The views of a scene show one set of named points, each view turned or mirrored, shifted and resized as a whole, with a little noise and some points left out.
In the rows, 128 means zero.

Scene 1
View 1
z83: [128 193 144 168 127  94  70 138 128  82 193 140 114  88 150  75 149  60
 106 161  59 163  81 204]
z658: [128 152 118  73 148 152 164 154 166 108 110 156  98 150 105 147 123 110
  96  79 177 143 120  89]
z319: [118 130 144 115 148 161 120 151 145 104 147 179 107 121 132 165 166 109
 136 113 111 111 101 176]
z643: [133 148 115 126 132 135 104 140 172 104 113 120 113 119 149 124 136  98
  97 123 127 148 134 131]
z41: [142 175 129 137 128 112 104 155 142  89 161 143 105 107 130  77 136  84
  86 123 119 162  91 145]
z348: [121 121 121 106 152 157 114 133 154 110 115 176 126 129 128 142 147 116
 122 103 117 111 102 163]
z998: [136 156 137 137 144 119  97 149 131  97 166 187 118 111 126  82 137  96
 106 109 101 135  59 182]
z951: [110 159 126 107 149 135 117 118 128  86 145 173 126 130 110 124 149  82
 111 126  99 136  98 174]
z582: [128 132 119 107 139 153 132 138 134  92 130 164 119 125 109 118 154 108
  97 103 136 131 113 140]
z535: [130 148 129 115 149 136 113 148 162 113 130 170 112 127 134 121 127 106
 116  99 125 131  87 149]
z224: [113 147 124 100 149 153 124 135 171 115 115 149 113 134 137 170 142 101
 126 116 121 127 129 143]
z309: [124 107 112 110 139 177 122 134 168 109  97 136 121 124 138 165 160 122
 112 110 135 118 150 136]
z689: [120 136 130 125 134 153 121 134 127  82 150 159 115 114 118 137 177  96
 110 130 110 131 121 170]
z604: [117 167 118  99 130 144 149 129 130  75 141 137 110 126  99 126 155  80
  85 125 139 161 139 124]
z481: [121 145  99  76 159 136 126 116 165 113  82 163 132 154 110 113 106 104
  95  88 143 133 103 120]
z930: [137 160 142 136 144 125  96 160 158 111 156 167 105 110 148 116 133 101
 119 111 106 135  80 168]
z575: [112 162 128  90 148 140 142 128 121  85 149 183 119 138  92 121 146  86
 106 108 123 135  92 156]
z188: [ 95 117 126  84 160 187 141 123 147 105 118 182 123 145 112 206 172 112
 148 110 116 100 130 167]
z906: [ 99 132 122  62 162 173 165 121 132  98 122 198 121 159  83 175 152 105
 124  95 140 112 107 146]
z987: [128 158 136 126 139 133 113 149 140  96 157 169 109 115 126 117 149  95
 111 119 111 138  91 164]
z150: [ 95 140 129 106 140 166 140 107 103  63 153 163 127 126  92 156 193  79
 116 147 102 130 134 184]
z402: [122 166 120  71 159 134 150 147 167 115 116 177 105 152 107 131 105 103
 107  77 157 138  88 109]
z206: [138 157 128 137 128 134 107 155 161 101 138 129 101 107 145 114 144  96
  97 121 128 154 123 136]
View 2
z481: [116 109 145 156 121 185 112  59  95 163 157 149  85 162 141 155 163 101
 164  84 149 166  63 149]
z348: [118 132 136 173 158 175 163 108 128 119 124 110 115 116 152 117 146 126
 176 121 177 179  64 152]
z998: [157 137 191 185 129 154 177  89 118  92  96 133 185 136 189 118 109 100
 133 176 177 127 119 196]
z658: [142  79  83 189 114 173  83  77 115 180 128 128  60 135 132 158 130 135
 130  61 153 131  77 125]
z319: [127 136 116 181 152 144 174 139 151  98  99  92 129  89 161 102 139 150
 156 144 180 165  87 143]
z604: [145 118 129 150 120 122  94  85 122 133 118 116  77 170 175  80  83 162
 153  73 140 110 108 171]
z188: [ 99 132  77 147 150 138 169 141 180 130 126  86  79  91 146  88 180 174
 191 117 166 200  58 118]
z575: [146 107 129 147 104 128 152  83 157 143 111 136 121 152 189 102 134 133
 154 134 155 130 106 171]
z689: [135 141 142 165 158 131 155 123 145  94 102  96 117 134 179  65  96 156
 176 123 167 141  98 174]
z206: [141 153 168 195 155 162 106 108  78  89 105 101 118 131 153 108  77 139
 128  89 161 120 106 172]
z951: [126 142 158 137 124 127 160  95 135 106 119 123 135 147 186  89 133 140
 164 138 152 144 106 178]
z582: [150 105 135 185 145 162 148  89 143 137 107 118 109 153 172 100  97 122
 173 115 175 135  88 169]
z906: [124  86  69 145 110 139 160  99 187 174 126 122  76 125 160 112 178 152
 178 114 161 172  67 124]
z150: [125 141 124 120 141  98 166 120 186 108 107  95  98 149 202  31 114 179
 206 123 151 150 101 176]
z643: [120 159 171 180 160 171  98 102  65  93 125 101  99 137 144 112  95 138
 144  72 151 136  85 169]
z309: [108 142 113 186 186 184 119 128 115 120 127  79  62 119 126 101 117 150
 191  64 167 179  49 136]
z224: [109 149 125 159 142 154 118 123 106 110 129  96  92 104 137 117 150 152
 150  89 153 166  77 138]
z987: [146 138 161 177 134 143 150 105 119  96  97 113 147 128 174 102 106 133
 133 137 168 126 112 176]
z535: [134 132 153 187 136 171 141  97 104 116 116 121 134 118 152 142 133 115
 133 127 170 147  89 156]
z930: [141 155 179 194 144 157 148 108  90  79  97 111 166 102 162 129 117 119
 115 148 173 134 109 176]
z41: [153 146 195 187 127 153 111  83  75  89 107 125 147 150 172 122  82 118
 110 117 155  99 124 192]
z402: [141  87 112 175  89 171 106  70 108 171 132 147  94 132 139 170 161 116
 113  97 150 139  87 131]
View 3
z41: [125 127  84 126 164  91 138 124 147 116  69 135 162 161 179 103  98 146
 177 137 105 158 100 170]
z998: [146 128  87 119 148  74 132 141  98 127  69 149 162 142 162 138 111 154
 174 116  68 161  79 193]
z224: [107 137 112 152 139 126  91 176 128 154 137 138 138 117 158 119 119 146
 183 157 108 167 125  94]
z643: [103 127  82 151 162 112 103 138 147 138 105 130 141 152 171  94 107 147
 190 153 111 175 117 118]
z906: [142 140 143 140  96 120  84 201 100 170 145 139 155  71 176 168 128 142
 190 114 129 139 135 128]
z188: [121 150 125 150 117 124  85 207  83 180 161 158 152  78 148 154 135 157
 172 132 104 168 124  87]
z930: [131 130  96 125 159  96 129 147 110 124  91 137 161 151 151 122 110 145
 163 146  64 172  88 156]
z987: [133 137  92 125 149  96 129 148 109 134  93 150 167 134 166 126 113 152
 169 126  96 167  98 155]
z951: [123 138  98 143 134  81 117 162 110 152  91 166 148 109 166 139 124 167
 171 124 118 149  96 159]
z604: [120 140  96 138 137 111 123 142 151 148 109 149 165 117 197 112 110 151
 188 111 170 153 130 131]
z83: [111 142  57 131 187  48 172 120 116 118  34 191 163 166 152 103 110 183
 124 137  95 173  49 185]
z582: [134 133  92 136 131 110 102 150 115 154 119 136 158 119 179 127 113 145
 207 105 118 165 121 143]
z481: [125 110 117 157 119 108  66 166 154 147 106 106 114 119 185 135 113 132
 225 147 109 132 136 152]
z575: [144 138 116 133 120  91 118 165 116 147 100 152 161 103 183 147 119 150
 180 108 129 140 112 165]
z402: [145 119 148 127 117 127  92 174 151 127 111  95 148 118 188 143 107 115
 202 144 109 127 138 150]
z348: [127 129 101 148 131 107  85 171  97 157 126 137 142 115 155 141 124 148
 196 132  79 167 115 132]
z689: [121 145  81 137 146 101 125 152  97 159 116 170 169 117 164 120 119 165
 173 110 121 180 102 128]
z658: [141 126 140 128 118 147  90 166 158 137 136  92 161 120 197 128 103 114
 214 133 134 141 157 119]
View 4
z319: [143 109  81 170 108 180  73 141 152  77 128  82 126 146 171 127 115 125
 112  93 165 134  96 160]
z150: [155 109  94 165 108 143 139 163 174  82 139  60 134 159 218  60 112  79
 148 122 182 144 105 119]
z206: [ 99 158  72 130 122 144 120 108 167  79 158 110 145 130 120 166  76 101
 148 107 179 130  69 142]
z998: [124 125  93 166 135 156  89 106 190 105  88 114 161 172 158 192 120 102
 168 112 174  83 116 128]
z309: [102 144  96 146  96 183 131 151 113  77 167  68 109 104 113  92 122 136
 105  93 195 181  51 176]
z575: [166 120 118 167 138 123 133 149 149 111 109  97 140 158 154 118 124 114
 166  96 164 112  99 124]
z930: [117 131  68 156 135 156  74 104 176  85 117 116 147 154 145 191  96 120
 143 100 171 106 100 143]
z582: [125 141 121 152 112 160 136 143 142 103 129  91 134 140 123 121 125 107
 153 104 178 130  75 141]
z658: [159 154 131 138 137 123 149 158  89 103 152 111 124 112  61 118 110 159
 146  67 150 135  43 160]
z535: [124 134  86 160 140 151  96 120 144  99 116 106 136 138 122 167 116 142
 141  93 177 121  89 151]
z83: [ 97 129  30 152 144 121  95  73 249  77 122 118 177 184 213 205  61  57
 179 143 188  89 129  98]
z224: [133 129  61 156 137 136 110 141 133  78 151  86 117 121 132 119 100 153
 115  88 188 163  74 159]
z41: [109 154  79 135 141 120 125  97 183  94 132 130 160 152 124 193  76  97
 174 112 173 102  85 123]
z987: [130 129  85 156 127 148 101 122 173  88 125 105 147 155 155 160  99 104
 154 106 166 108  96 135]
z188: [161  99  85 179 114 168  96 178 116  78 138  51 100 128 174  63 137 156
  92  84 181 174  88 168]
z604: [144 150 109 135 123 109 171 150 149  91 161  97 140 136 132  99  82  95
 171 106 168 135  64 124]
z689: [125 128  91 153 106 162 118 141 172  81 142  79 137 147 179 114 105  87
 140 114 178 136  92 137]
z348: [117 120  89 171 120 169 103 140 135  97 115  79 122 137 134 130 140 143
 124  96 192 146  93 158]

In a view up to two points have been moved. Name them for each view, in the order of its rows, or write none.
view 1 | z41
view 2 | z582
view 3 | z224
view 4 | z309
